Each scene shows the same named points in several views. A view is turned or mirrored, and shifted as a whole, has a little noise and may leave points out.
In the rows, zero is written as 128.

Scene 1
View 1
z471: [193 121 122 153 140 156 130  95  92 156 127 163  92 148 113 181 138 159
 115 137 111  62 152 119 178 142 116 156 156 143 101 123 138 112 173 128
 138 119 114 134 114 186 160 135 178 127 114 136 133 116 118 192 103 101
  88  69 205 101 187 160 137  67 154 131 161]
z79: [120 140 134 133 101 105 137 133  83 133 168 113 148  79 147 141 102 147
 131 122 113 116  66 107 125 141  87  97 104 132  93  86 163 159 148 112
 152 179 112 107 111 157 146 135 131 145 115 143 156 102 116 144  97 150
 129 108 120 140 208 139 140  66 148 163 156]
z528: [130 116 162 143 112 128 166 127 104 138 169 159 143  84 143 146 120 151
 134 131 103 109 101 106 146 153  92 124 108 125 115 103 171 149 166 114
 145 152 126 121 121 169 141 143 129 157 100 144 163 103 117 148 100 125
 110  89 122 141 214 140 139  74 132 168 154]
z165: [154 162  93 170 134 119 141 136  89  80 170 119 145 178 113 164  93 148
 121 179  75 103  52 119 153  64 114  96 156 202  30 123 173 143 159 129
 155 158 130  67 117 174 105 132 180  99 142 115 123  96 151 222 144 110
  76 100 204 155 113 162 158  69 162 153 163]
z230: [143 139 123 141 129 114 142 156 112 104 147 125 142 127 129 141 118 164
 127 138 107 113  91  99 164 117 118 115 129 156 106 111 174 147 140 133
 142 161 134 107 129 169 137 138 149 135 112 120 146  95 123 170 117 120
 104  90 155 139 171 164 135  74 135 149 156]
z32: [151 146 114 121 126 103 111 172 106 120 109  98 120  88 136 140 121 171
 118 101 151 103 125  97 180 147 132 139 125 115 147 106 159 135 112 141
 150 162 130 144 141 171 181 142 151 141  94 122 155 106 105 138  91 131
 129  97 152 109 199 167 120  57 125 131 157]
z346: [175 144 106 150 141 131 122 142  94 108 135 126 121 159 109 169 118 162
 121 143 112  76 112 113 171 117 121 131 153 162  89 117 150 130 154 134
 135 146 134 111 122 171 144 141 179 125 121 128 139  99 127 192 117 111
  96  87 190 116 161 168 127  60 154 135 149]
z380: [139 144 121 110 144  89 113 211 118 106 114  89 128  95 133 135 119 186
 127  91 156  93 125  85 184 166 134 140 119 118 166  92 158 159 112 149
 127 175 143 141 133 157 187 160 149 168  95 114 175  87  99 119 105 139
 141  89 107 100 221 170  82  52 128 132 130]
z146: [167 138 107 153 111 141 123  87  73 147 150 142 115 122 127 170 112 145
 117 144 102  90  98 118 144 124  94 121 139 148  64 107 150 127 171 109
 159 144 111 115 111 179 137 125 168 108 122 148 129 115 132 192  97 117
  92  97 191 126 174 148 161  64 156 152 171]
z132: [145 119 150 141 115 135 154 118 100 141 159 163 127 103 138 150 128 154
 126 133 105 101 115 105 158 146 102 133 117 132 109 110 164 140 163 123
 148 144 125 123 122 173 148 135 140 149 108 140 154 105 120 162 107 121
 103  82 146 133 203 148 137  74 139 149 156]
z971: [153 132 131 132 129 115 125 151  98 136 139 124 125 108 131 156 124 163
 126 115 127  87 122 103 162 157 110 137 123 130 123 102 147 144 145 129
 133 155 131 133 118 165 168 143 156 146 105 134 159  98 108 153 100 131
 124  85 141 112 209 153 116  57 145 138 147]
z795: [163 117 140 141 154 129 135 167 122 112 123 139 121 134 120 161 138 169
 128 126 125  78 137  99 188 161 131 151 131 133 142 111 149 142 156 141
 117 142 143 134 124 165 167 159 163 165 101 121 163  91 107 163 112 111
 109  70 147 108 206 170  98  66 133 130 134]
z559: [148 156  95 126 109  95 109 145  95 125 121  97 123 102 140 138 118 163
 106 115 134 115 107 104 169 113 120 121 136 135 106 110 172 134 110 132
 175 158 119 127 145 181 163 129 150 110 113 121 132 117 119 160  91 127
 115 115 181 125 169 152 155  69 130 141 182]
z348: [171 131 111 139  88 141 130  63  91 176 128 153  89  88 148 146 145 149
 107 121 128 123 141 117 178 109 112 145 146 117  97 129 172  98 134 126
 191 114 103 149 147 206 158 107 152  96  98 141 115 145 125 188  68  95
  86 111 222 130 170 145 189  85 125 147 210]
z972: [162 120 144 162 135 151 152 111  92 131 158 168 119 140 117 173 119 151
 126 154  94  74 113 115 154 145  97 137 134 156  84 107 146 138 192 115
 122 140 128 112 102 173 135 142 167 147 115 138 149  94 121 182 116 115
  88  69 161 121 190 154 132  67 159 150 142]
z476: [156 128 130 141 147 124 130 160 106 120 136 132 121 127 122 166 117 164
 131 127 121  74 123 101 162 155 113 135 123 140 114 100 145 148 156 129
 121 154 134 123 115 162 155 155 161 156 108 127 163  91 112 157 111 121
 112  76 141 109 204 160 105  55 150 137 135]
z488: [165 128 120 142 107 134 132 100  93 153 134 138 111 105 137 153 134 148
 113 119 126 107 128 114 167 128 112 135 139 126  98 117 160 120 147 125
 165 133 113 137 138 184 154 122 151 114 106 141 132 122 121 173  84 112
  99 101 185 124 189 153 157  75 137 149 184]
View 2
z528: [125 104 135  99 138 104 142 114 118 117 163 160 175 105  95 106  88 144
 161 134 128 106  98 126  88 139 106 137 131 111 121 132  99 142 115 149
 140 125 103  92 149 123 136  69 112 112 123 146 107 109  97 146 136 107
 189 120 127 177  76 121 136 115 133 103 129]
z971: [119 124 123 119 127 113 149 129 101 112 152 134 193 147 120 118  84 138
 145 138 129 130 125 121  81 151 100 135 123 117 147 142 109 110 101 132
 141 119 108 133 145 159 151  81 118 151 129 156 109 125 125 148 129 112
 185 107 145 163  74 126 126 120 126 121 137]
z795: [123 141 117 142 132 117 156 125 100 103 148 145 209 157 119 130  90 130
 148 132 119 127 132  94  90 131  99 128 121 137 155 152 127 106  96 125
 142 136  89 146 134 158 160  84 118 148 116 156 108 130 125 137 139 110
 179  97 151 153  93 119 100  95 111 120 146]
z972: [123 140 104 127 139 133 167 128 130 133 133 150 180 131 110 108  99 145
 153 113 112 129 122  60  96 142  75 143 141 111 115 178 106 140 112 138
 147 136 127 127 138 152 150 101 122 143 119 155 100 105  89 123 131 111
 181 133  99 171  80 125 142 114 166 114 139]
z380: [111 115 158 147 152  96 144 126  75  67 191 135 228 157 126 161  88 141
 124 161 136 123 135 146  76 118 112 120 101 128 169 122 138  90  87 124
 129 136  75 133 167 157 168  79 108 151 141 162 101 139 147 173 125  92
 169 108 191 155 108 105  89 102  71 119 153]
z32: [122 118 144 150 145  89 135 132  82  77 165 134 221 150 115 143  85 148
 141 152 124 133 108 143  89 120 106 131 103 120 160 101 143 107  95 105
 139 148 122 128 144 145 146  70 116 128 145 166  97 140 145 171 118 111
 175 130 168 157 101  95 110 129  97 126 147]
z488: [136 132 107 134 124 102 136 139 113 115 125 141 194 144 101 108  86 155
 169 126 108 144  81 110 106 136  79 141 118 109 122 117 129 138 109  97
 154 141 170 123 122 136 124  75 124 108 133 164  85 121 124 142 116 133
 177 147 121 166  76 101 147 142 154 127 129]
z146: [131 133 111 138 149 114 152 137 130 126 125 138 181 126 110 109 102 165
 162 119 105 139  88  85 112 145  58 148 133  98 102 142 113 146 115 105
 146 151 176 117 130 143 133 102 139 122 136 166  86 103  99 134 110 117
 178 176  91 171  84 103 164 148 177 122 135]
z348: [158 137  90 137  99 101 117 143 114 131  97 137 190 154  83  88  77 159
 182 116  93 155  47 120 122 124  78 151 115 113 124  91 136 148 117  74
 171 141 218 123  99 112 102  65 130  81 130 168  81 131 140 137 107 153
 175 163 117 162  68  89 164 168 166 140 121]
z230: [120 136 131 148 170 105 152 115 112  89 156 170 194 121  98 127 109 145
 152 131 111 119 102  87 108 107  87 140 131 124 124 148 126 142 109 129
 139 162 121 104 140 128 148  86 126 113 134 161  84 117  93 142 121 100
 174 151 118 162 116  93 116 105 133 110 144]
z132: [125 124 121 117 134 111 144 119 119 121 146 154 183 127 105 100  87 146
 159 126 119 126  95 105  95 139  94 142 131 118 122 138 105 142 109 136
 143 129 122 110 134 136 139  79 119 124 123 151 102 105 109 142 131 116
 186 126 122 171  71 115 133 120 146 117 132]
z346: [124 156 110 173 153 124 164 136 119 103 127 147 205 156 112 130 107 150
 147 122 100 139 115  57 118 116  59 142 126 119 123 159 133 129 100 106
 148 161 149 138 129 154 151 105 138 139 136 170  83 113  99 136 115 106
 170 156 111 161 108  98 123 116 151 122 146]
z476: [116 132 132 131 129 119 157 133  98 109 155 126 202 156 126 133  88 142
 141 135 129 134 133 109  87 142  93 131 118 116 146 151 117 109  98 125
 134 129 106 145 145 161 162  93 118 157 132 162 105 130 128 153 132 107
 177 111 150 159  87 121 120 115 120 123 143]
z79: [118  94 152 110 176  89 144 114 115 101 188 153 180  90 108 123  93 163
 141 149 130 110  99 139  85 143  92 137 132  96 113 125  93 137 112 138
 128 140 116  74 173 134 141  86 118 111 147 155  98 104  97 161 115  89
 185 159 121 183  83 110 147 138 131 107 133]
z471: [134 161  84 142 106 137 162 150 124 139 103 128 196 174 115 103  93 144
 166 112 102 151 114  68 109 145  59 145 128 122 129 157 123 128 103  95
 156 137 167 158 105 161 143  98 133 145 124 164  92 125 120 122 122 132
 178 130 114 162  77 117 145 133 172 135 144]
View 3
z488: [131 166 109 130  65 137  87 120 104 149 118 104 118 159 121 127 114 161
 164 134 126 136 119 108  66 121 137 130 134 129 150 145 157 107 128 146
 126 116 119 146 119 145 138 125 105 180 138 119 154 155 138 159 116 130
  98 131 118 128 145 107  66  95 140 133 131]
z346: [125 137 101 138  64 120  81 140 100 144 113  75 133 161 104  83 139 152
 151 132 147 171 108 147  83 152 115 110 117 133 146 112 152 120 147 124
 139 124 121 162 124 181 128 133 119 153 132 131 149 141 120 161 106 142
 116 147 125 116  97 155  94 107 146 118 132]
z971: [124 131  92 164 105 143  96 149 130 165 122 107 165 139 102 113 131 138
 166 122 136 165 140 120  57 118 126 133 120 129 115 142 162 122 111 126
 125 131  83 150 105 143 143 123 121 162 126 131 151 109 125 151 120 121
 108 150 154 146 134 105 120  69 151 154 124]
z528: [127 164  83 142  97 140 108 138 114 147 132 122 159 153 130 137 120 141
 145 137 151 138 152 111  21 134 142 158 139 142 133 153 155 135 153 155
 124 124  85 162 102 130 131 114 129 149 115 147 149 131 121 148 125 122
  94 140 175 146 151 101 119  69 135 174 121]
z79: [127 170  78 132  58 168 129 133 109 159 134 131 148 134 132 155 112 143
 158 141 134 129 151 140  20 116 151 148 144 129 121 128 155 138 165 145
 150 118  94 137 104 161 124 133 134 124 119 155 133 133 109 157 130 148
  88 138 186 149 143 109 111  66 153 146 103]
z165: [133 171  92 102  24 123 101 129  60 119 112  66 115 184 130  84 145 171
 134 146 167 159 105 178  54 202 118 113 122 133 180  78 138 124 221 149
 161 106 151 177 133 207 101 142 130 122 115 150 140 187 100 167 104 176
 113 130 137  95  80 198  80 122 125  98 121]
z348: [142 177 129 126  42 138  61  86 114 145 133  96  87 161  98 127 116 186
 168 121 129 117 115  87  86 118 138 130 153 141 169 164 170  93 134 142
 108 101 120 162 136 128 133 111  94 207 170 110 155 173 152 148 109 123
  76 141 100 106 166 100  19 129 131 124 152]
z972: [127 138  96 155  71 117  72 138 129 146 126  70 144 159  91  81 152 157
 148 109 162 157 126 137  63 172 113 124 126 149 131 135 162 124 159 119
 116 112 103 187 124 154 122 114 125 158 139 136 161 142 124 150 102 127
  98 155 154 113 105 149  98 114 132 138 146]
z146: [132 165 101 135  33 142  87 119 125 150 132  81 118 158  99 108 140 170
 155 116 148 130 126 139  55 149 128 123 149 146 144 128 166 119 177 123
 125 108 117 170 131 169 111 118 112 156 151 140 150 152 122 156 109 145
  77 154 151 114 127 143  72 121 137 120 132]
z230: [124 155  91 125  84 133 102 140  78 140 118 108 136 159 131 117 118 140
 150 148 142 168 121 137  53 144 130 131 110 127 151 116 140 120 151 150
 142 125 117 142 112 166 132 137 130 149 110 138 150 150 111 163 126 144
 120 127 135 132 118 132 104  74 141 137 116]
z795: [116 117  95 165 128 123  87 162 109 155 109 102 170 144 108  96 133 127
 158 135 136 189 124 122  75 134 115 128  98 126 121 136 145 123  99 138
 128 141  97 147 101 144 153 127 120 168 113 124 157 108 120 151 113 119
 133 141 133 139 114 122 129  70 149 153 131]
z559: [129 164 109 117  55 148 103 120  87 148 114 118 108 152 121 131 104 157
 175 143 108 144 115 120  76 105 139 120 127 115 150 117 154 108 127 145
 150 119 128 131 119 176 139 144 111 164 136 125 145 150 126 167 127 147
 112 125 115 126 135 111  71  88 149 109 110]
z471: [127 128 113 155  77 115  58 139 140 154 116  67 137 164  78  75 153 160
 161 100 149 167 112 125  98 148 108 113 131 147 131 144 166 112 125 112
 108 120 105 184 126 147 132 114 109 185 154 115 167 138 142 148  97 119
  97 159 129 115 112 140  79 128 139 132 155]
z32: [119 138  99 144  92 146 103 138  96 164 105 126 136 130 118 138 102 131
 177 143 101 169 126 113  82  82 130 120 109 105 124 129 148 103  83 137
 146 138 108 114 111 162 158 145 112 168 130 118 142 120 124 166 132 136
 126 129 115 143 131  94 101  65 165 131 108]
View 4
z165: [ 89 108 130 108 129 103 124  95 184 167 157 160  28 105 114  31 147 143
  95 111 101 171 139 174 140  23 150 167 112 142  94 146 180 170 135 209
  83 158 162  97 161 129  98 143  96  96 164 175 121 132  56 130 149 132
  50 192  66 153 177  86 120 120  76 110 130]
z476: [125 110 126 131 157 156 133  95 134 136 124  96 107 114 138 102 138 141
 117 140 114 153 115 107 115  78 156 132 100 134 137 179 164 116 106 129
 124 156 153 106 141 129 115 135 162 110 134  74 120 141 100 145 143 142
 101 143 110 169 126 151 100 124  59 145 115]
z32: [132 101 157 124 140 160 127  97 121 104 102  98 102 124 107 145 163 142
  96 162 122 157 105  99 122  85 175 110 130 107 148 189 170 121  81 117
 118 152 181 125 121 105 118 176 142  69  97  77 131 125 104 115 161 160
 122 155 129 151 124 165 116 132  65 138 105]
z132: [131 119 153 134 157 138 130  83 138 142 131 102 103  94 114  90 141 140
  83 154 144 128 111 111  99  87 157 122 123 148 143 158 175 121 101 158
  70 156 143 123 139 137 111 131 142  97 145  82 108 165  91 136 159 134
 114 123  88 142 132 145  93 123  70 140 101]
z346: [119 123 131 117 134 150 121 107 148 128 132 122  68 117 128  69 163 150
 128 114  99 156 118 139 126  55 154 133 112 130 122 171 178 141 118 153
  89 164 147 102 145 123 107 143 138 113 145 109 123 135  84 140 160 134
  96 171  82 164 143 123 117 139  73 132 123]
z79: [106  92 158 138 149 127 136  59 147 187 144 109 102  89 108 130 114 113
  51 161 128 134 114 111  95 104 167 131 126 146 140 150 152 117  97 167
 104 150 177 110 128 125 129 152 113  86 141 105 125 158  80 125 140 161
  79 126 109 130 142 156  96  97  57 160 107]
z795: [139 114 129 127 159 166 128 110 129 115 105  92 115 121 139  91 141 153
 126 151 127 150 120 112 124  79 163 131  96 127 134 185 184 117  93 114
 123 150 151 125 149 131 110 118 180 101 121  60 111 140 112 134 147 138
 121 138 116 174 123 153 106 134  60 128 110]
z528: [126 102 160 138 168 134 134  68 147 160 131  92 113  78 108 101 121 133
  69 170 153 124 114 110  96 105 165 134 117 148 152 157 171 118  91 162
  83 149 151 127 141 141 112 125 140  89 140  77 103 176  98 126 150 140
 105 110  96 133 135 158  89 107  60 141  99]
z488: [128 121 163 120 132 157 117  97 135 115 120 118  83 102 105 103 171 147
  96 140 133 136 103 122 100  79 158  92 140 134 146 161 171 129 105 171
  43 171 149 117 125 119 112 160 128  90 144 100 120 156  79 142 183 135
 122 141  72 133 137 137 104 143  90 144 111]
z380: [139  93 136 130 153 159 139  99 118 111  97  84 127 125 126 155 134 138
 103 170 124 164 115  87 130  92 181 129 109 112 144 204 161 110  72  80
 176 141 183 127 124 107 118 161 167  76  86  55 131 119 114 109 133 163
 119 149 159 174 115 174 117 122  44 133 100]
z559: [123 103 169 113 121 145 119  95 142 112 120 127  73 109  90 124 167 144
  82 154 122 158 114 125 121  76 174 110 140 116 139 165 168 140  92 159
  82 159 181 123 114 100 115 182 102  61 119 126 134 132  78 113 166 149
 112 164 103 140 147 141 125 136  79 137 110]
z348: [141 130 174 111 122 158 107 102 127  87 121 124  72 102  89 105 200 160
 105 137 141 125  93 119  93  85 160  68 151 132 161 150 176 134 100 185
   7 177 137 119 114 116 114 167 122  89 149 102 124 157  76 144 201 130
 147 143  58 126 133 138 106 167 103 153 109]
z971: [135 116 143 137 155 161 126  87 123 132 119  92 118 110 130 110 138 142
 106 152 129 134 104  98 105  97 162 109 116 137 149 178 165 107  97 127
 109 159 148 117 137 126 120 138 159 106 133  59 121 150 101 145 156 144
 114 124 105 156 122 160  95 127  62 155 109]

Which points are out of place in each view (at most two, in the order of its rows)? Write - if all are in place.
view 1 => z971
view 2 => z476
view 3 => z488, z972
view 4 => z348
